Points on a hilly landscape, in no order, each with its height.
A ball rolls from a point to whichever of its 5 nearest points has the largest drop for the distance, and stops where none of them is lower. Distance is the straight distance between rows; heights are no part of it.
J_869 h=195: [116 145  91 142 199 131  96 120 166 140 112 136 152 154 133 115  70  68
 112 110 112]
J_595 h=493: [117 151 116  80 156 126 171 138 127 170 149 149 107 100 105 157 105 108
 112 137  76]
J_817 h=182: [ 77 101 109 145 133 151  99  99 169  63  94 134 109 230 130 106 118 106
 106 144 111]
J_708 h=163: [117  74 126 165 109 138  64 102 149  90  93 129 132 117 147 121 117  94
 142 118  75]
J_699 h=335: [ 88  86 145 111  95 177  90 146 120  54 138 114 169 143 151  45 178 131
 134 101 127]
J_664 h=40: [144 172 152 133 116  89 151 122  99 110 146 125 104  78 162 182 119 138
 140 144 169]
J_715 h=614: [118 129 109 139 128 184  92 128 123 105 160 102 160 202 134  77 155 111
 117  88 186]
J_984 h=418: [165 155 152 140 106 181 161 129  95 156 143 154 130  81 124 171 139 138
 118 158 172]
J_142 h=151: [152 108 115 154 125  97 111 108 127 109 104 123 131  88 128 115 100 127
 117 150  99]
J_890 h=294: [137 120 127 140  96  96  96 119 106  95  78 168  99  60 130 191 122 145
 138 137  78]
J_224 h=219: [121 110 111 117  98  58 112 111 127 101 119 118  97 178 129 111 138 157
 140 139 138]
J_618 h=255: [149 126 130 130 139 106 121 140 106 129 136 111 103 114 129 144 144 119
 152 105 162]
J_19 h=221: [113 129 100  96 202 103 144 124 132 163 132 168  90 153 139 118  83 137
 135  92 130]
J_263 h=482: [145 145 134 143  73 194 159 151  68 141 119 118 142  42 161 191 108 149
 127 153 128]
J_821 h=464: [166  94 125 154 104 173 167 152 131 153 107  97 142  67  98 172  90 129
 172 153 119]
J_703 h=161: [120  94 128 177 157 156  98 108 159 101  95 118 135 123 115 140 106 108
 138 114  87]
J_889 h=225: [124 141 135 119  65 162 101 134 130 112 124 118 168 117 141  82 183 160
 127 112 151]
J_454 h=365: [172 151 142 141  70 125 105 101  94 117  94 169  96  38 161 141 162 139
 149 122 175]
J_979 h=224: [132  77  90 148 103 123  96 152 128  86 118 122  97 114 174 115 155 115
 164 103 129]
J_909 h=60: [132 163 125  73 189 105 146 116 126 177 142 169 105 151 112 113 105 145
 121 109 109]
J_637 h=178: [ 97 109 155 139 127 145 130 131 145  90 142 109 166 200 130  82 146 161
 122 106 132]
J_91 h=326: [102 130 148 124 131  67 143  92 138 110 134 180  95 164 115 100 120 193
 103 164 144]
J_961 h=299: [105  84 132 120  95 153 136 135 137  42  77 108 120 168 157  75 158 129
 145 122 132]
J_121 h=203: [112 103 153 138  85 147 130 127 166  62 166 123 166 219 127  84 152 194
 127  98 107]
J_442 h=440: [131 130 122 135 164 110 128 109 155 171 108 157 124 124  86 137  89 137
 121 181  31]
J_207 h=266: [113 134 124 107 178 108 117 113 144 169 152 185  44 160 112 131 108 150
 140 127  99]
J_157 h=242: [116  97 149 131  93 150 161 150 150  31 122 133 155 193 109  75 176 179
 143 122 151]
J_533 h=290: [133 129 151 125  83 118 152 139 140 100 131 104 151 153 140  85 188 166
 133  84 174]
J_597 h=425: [180 125 123 154  90 159 112 131 107 130 136 145 144  46 128 146 105 119
 134 147 136]
J_99 h=298: [159 150 133 161  87 178  95 132 135 116 115 151 158  58 154  87 163 122
 131  98 121]
J_780 h=439: [108 168 126  54 167  97 169 146 108 176 139 166  73  91 130 165 148 149
 124 149 122]
J_517 h=324: [110 127 115 141 200 132  89 119 158 181 137 174 156 162 105 110  83 138
 102 137  79]
J_944 h=683: [128 122 134 187 128 173  57 144 136  83 171 105 178 167 125  68 169 115
 156  99 133]
J_423 h=426: [ 88 114 159 121 134  88 136 108 150 104 123 169 104 218 116  62 135 203
  94 138 133]
J_904 h=147: [143 119 102 166 155 129  98 116 176 119 118 112 173 129 126 109 101 107
 150 118  70]
J_374 h=276: [115 178 147  87 124 102 136 133 109 142 131 136  99  62 130 187 105 142
 129 185  97]
J_18 h=451: [135 157 121 112 154 158 137  91 146 196 133 117 211 106 126 107 115 132
 116 160 125]
J_694 h=329: [170 107 127 148 121 172 112 135 117 147 161  96 132 109 137 125 168 101
 143 117 171]
J_988 h=317: [117 142 105 119 163 133 137 125 119 150 137 123 149 125 139 151  91 120
 133 154 100]
J_485 h=359: [149 113 111 120 203 154 147 118 136 151 102  89 134 135  97 135  82 112
 111 139  82]
J_913 h=76: [ 92 133 135  79 147 123 161 152 164 162 108 108 102 107  44 183 105 126
  94 162  53]
J_998 h=227: [119  89 145 105  92  72 110 109 101  82  75 143  40 151 121 176 127 145
 120 144 114]
J_50 h=328: [129  93 118 108  92 115 122 158 105 107 119 111  83  85 157 163 162  94
 173 131 170]
J_500 h=391: [163  91 119 145  91 121 114 150 109 140 108 128 102  44 147 154 149  95
 161 118 130]
J_77 h=204: [132  98 137 139  90  97  80  94 117  79  74 139 112 110 160 151 106 126
 119 156  86]
J_762 h=424: [116 151 131  79 120 128 164 129  84 166 147 107 131  81 134 177  90 101
 156 189 112]
J_419 h=134: [157 112 126 167 141 140 122 127 117 117 134  90 132 125 138 133 132  91
 143 111 128]
J_217 h=189: [ 95  79 112  88 119 122 120 115 105  90 109 101  92 198 147 115 122 128
 116 134 173]
J_844 h=141: [114  42 148 153  97 142 110 108 162  97 116 117 155 177 138  82 129 167
  66 147  72]
J_884 h=380: [110 140 123 122 156  63 129 102 134 152 151 190 134 207 117  65 117 168
  78  78 125]
J_326 h=519: [146 136 111 154 155 165 116 133 146 172 139 100 220 127 119  99 131  81
 118 126 122]
J_391 h=170: [118 102 141 123 104  83  99 120 133  83 115 126  73 169 130 146 106 137
  97 141 106]
J_66 h=422: [143 153 116 153 147 155 143 151 129 191 147 148 175 135 137 100 128 101
 126 100 172]
J_395 h=454: [155 165 149 156 143 148 122 149 157 170 151 155 223 109 129 111 119 135
 118 106 101]
J_584 h=117: [140 135 137 126 103 159 139 129 102  98 116  86 117 193 122 108 180 144
 145 110 177]
J_778 h=200: [110 162 123 133 166 108 140 108 142 135 144 147 160 181 132  82 124 140
 119 104 165]
J_925 h=253: [178 131 112 141 125 112 113 119 123 163 153 103 142 153 153 120 153 114
 135  98 144]
J_813 h=342: [125 124 128 103  72  44 101 135 117  72  93 148  25 115 121 190 154 149
 141 145 115]
J_758 h=295: [171 138 132 149 127 130 156 137 115 125 153 126 135  99 137 139 161 118
 115 125 168]
J_526 h=432: [120 136 110  93 159 148 152 129  72 199 147 123 132 130 162 161 128 104
 128 146 177]
J_666 h=484: [125 153 125 122 187 114  88 121 158 217 125 147 149 111  91  95  61 184
 103 140  72]
J_24 h=460: [156 166 147 150 128 147 131 112 112 165 122 133 167  44 120 171 130 147
 121 135 139]
J_450 h=421: [ 92  62 193 109 113 114 144 108 153  91  99 142  91 180 111  83 127 168
  77 142 141]
J_611 h=215: [116 148 138 138 167 107 114  92 152 172 128 181 125 165 109  81  91 152
 103 116  89]
J_993 h=808: [106 181 129  71 157  63 184 174 143 121 156 133  42 112 121 177 129 106
 128 120 117]
J_687 h=300: [126 111 121 116 100  85 125 136 125  88 102 132  92 124 147 142 165 179
 154 145 163]
J_4 h=286: [138 102 108 128 120  96 102 144 123  88 117 110  74 106 127 174 130  99
 133 114  99]
J_152 h=452: [117 127 143 121 102  94 119 165 135 102 109 132  67  83  86 196 130  65
  91 119  46]
J_865 h=164: [132  62 139 120 109 116  72 119 154  76  92 111 103 181 135 105 104 113
 111 136  96]
J_300 h=246: [160 127 130 114  70 103 121 138  97  89 103 121 106 142  97 135 185 156
 163  99 188]
J_256 h=362: [141 137 123 153 119 130 141 144 102 151 130 120 115 117 123 149 156 131
 127 127 200]
J_330 h=169: [139  90 114 141 135 134 117 109 140  88 144 102 122 149 158 112 126 114
 142 123 126]
J_75 h=427: [157 160 133 163 143 139 134 134 131 120 155 117 165 165 118 103 156 125
 148 114 179]
J_29 h=174: [122 119 101 169 141 137  91 104 166 106 129 113 146 157 141  85 127 107
 139 101 133]
J_850 h=131: [152 128 101 172  90 122 105 106 144 122  98 138 161  90 133  96 125 126
 132 122 111]
J_385 h=280: [152 143 122 138  87 107 115 108 132  89  94 186 124  69 162 168 128 152
 135 137  99]
J_351 h=522: [122 177 136 120  85 190 180 143  68 205 126 138 176  80 117 189 118 134
 131 169 144]
J_535 h=69: [111 144 140 139 133 105 130 127 134 134 120 130  82  70 122 178 109 112
 133 137 117]
J_779 h=395: [123 138 122 139 159 138 149 110 157 189 128 117 162  89  91 164  95 128
 134 156  89]
J_446 h=130: [118  89 165 155  91 148  91 104 155  95  99 134 185 135 133  69 146 141
 132 117  77]
J_537 h=676: [119 129 107  82 131 138 178 170  60 169 138 104 111 128 127 172 116  90
 152 153 182]
J_367 h=628: [113 165 150  87 136 104 163 152 119 129 143  98  92  74 122 202 106  86
 112 157  89]
J_128 h=434: [130 149 129  99  96  44 136 101 113 132 116 164  44  97 148 139 131 175
 139 161 168]
J_369 h=171: [106  99 115 120 130 123 138 108 155  95 106 123 127 219 115 107 131 132
 100 119 160]
J_82 h=821: [124 157 132  70 184 118 205 166 114 158 134 112 121 132 124 172  96 109
 112 137  82]
J_755 h=622: [113 123 112  90 156 151 154 155 107 164 155  74 143 124 128 176  87  64
 124 138 118]
J_147 h=525: [157 125 102 107 110 121 151 167  94 115 117 121  69  90 139 156 176  74
 167 125 211]
J_72 h=109: [129 138 150 186  77 122  83 109 151 108 147 144 190  91 127  96 162 162
 130 113 101]
J_233 h=121: [138 131 144 146 137  95 102 101 125 128 132 162 108 128 104 137 100 132
  92 141  96]
J_167 h=173: [123 103 122 126  92 167  97 128 129 109 100 129 150  76 158 102 159  87
 170 121 115]
J_183 h=526: [129 112 111 118 168  74 157 175 120 118 159  89  92  98 134 179 127  86
 152 114 153]
J_748 h=419: [123 156 121 131  79 165 134 154  84  91 108 164  93  17 174 178 134 102
 178 117 133]
J_312 h=149: [142  93 124 155 111 109  83  75 153 106 113 122 137 164 139  92 124 120
 102 123  91]
J_933 h=304: [115 167 143 175 138 113 136 143 121 156 173 137 189 155 121 102 152 146
 123  80 165]
J_248 h=243: [138 102 116 183 197 143 125 147 174 153 134 109 166 141 104 121  86 106
 121 128  93]
J_377 h=595: [112 153 129 120  90 165 180 183  87 168 111  66 142  78  97 197  75  88
 138 182 121]
J_336 h=636: [144 124 104  97 102 147 184 184  79 157 133  86 113  84 107 181 114  92
 126 165 143]
J_723 h=154: [116  93 143 144  94 125 100 103 152 102 130 122 108 196 128 115 127 136
 127 114 125]
J_310 h=346: [ 95 122 138 119  89 196 143 165 111  73 163  91 154 190 105  77 172 161
 156 112 151]
J_776 h=278: [104  88 146 107  84  80  94  87 141 117  99 138 100 146 155 103 160 166
 109 146 120]
J_943 h=450: [131 178 136  93 130 141 174 131  84 170 137 147 115 114 141 178 164 166
 136 144 214]
J_164 h=89: [103 171 150  97 105 133 164 140 153 113  86 103  91  43  76 190 117  97
  58 138  67]
J_921 h=465: [ 84 197 130  76 104 126 181 131 133 158 124 147  86  78  80 178  93 138
 118 137  24]
J_94 h=347: [118 147  88 155 172 140 147 129 139 144 160 142 148 188 148  90 132 122
 147  89 182]
J_964 h=392: [162 159 123 162 124 145 144 134 127 161 166 161 178  99 139 117 136 144
 135 124 163]
J_417 h=559: [144 119 136 120 159 156 150 144  99 166 123 118 113 132 148 117 122  94
 126 130 220]
J_635 h=458: [159 114 126 116 185 157 156 103 104 174 154 115 177  97 135 160 120 116
 130 148 140]
J_550 h=420: [ 89 124 125  80 112 186  80 189 150  57 138  77 157 169 138  41 174 129
 134 100 185]
J_250 h=194: [142 161 133  87 178 115 161 123 132 162 157 140 117  98 128 133 108 154
 139 150 119]
J_567 h=191: [127 139 105 128 208 100 127 120 124 169 137 160 131 179 118 104  94 150
 110 121  92]
J_188 h=269: [128 113 122 121  94 149  89 140 102 109 124 127 104 115 148 106 179 111
 160 117 180]
J_643 h=129: [140 153 136 165 144 104 128  92 135 130 127 123 144 155 122  93 119 148
 111 123 119]
J_219 h=501: [142 154 128 134 187 146 141 120 165 170 135 135 220 139 117  93 121 117
 117 107 136]
J_515 h=101: [128 130 140 170 104 141  85  54 148 151 146 130 154 169  90 114 121 151
  94 131  94]
J_27 h=446: [147 131 107 112 175 167 155 141 140 177 149  84 151 133 135 154  94  92
 143 125 137]
J_382 h=140: [ 96  92 149 157 109 174  70 100 153  66 132 100 144 180 128  94 144 134
 118 108  78]
J_69 h=409: [155 142 105 120 159 151 163 136 118 176 125 135 148 149 128  99 136 127
 119 101 195]
J_911 h=277: [120 147 138  77 158  98 167 138 103 190 154 161 106 106 126 125 119 125
 139 155 161]
J_86 h=510: [109 131 123 139 167 145 107 144 140 105 150 103 131 178 155 120 141  60
 164 111 189]
J_211 h=296: [133 139 121  94 152 114 153 138 106 183 142 131 144 113 153 127 133 123
 120 127 162]
J_84 h=316: [129 114 151 163 101 159 158 146 134  81 177 128 141 210  99  95 159 189
 144  94 155]
J_566 h=81: [118 155 149 174  72  86 104  80 156 104 127 161 143 104 115 119 133 158
  95 126  84]
J_938 h=330: [110 123 102 111 221 101 135 156 139 132 146 108 113 162 142 137  88  90
 127 114 128]

Where does a ball stop that starts at each point below?
J_377 -> J_664
J_817 -> J_566
J_188 -> J_566
J_336 -> J_664
J_18 -> J_909
J_821 -> J_909
J_537 -> J_909
J_147 -> J_419
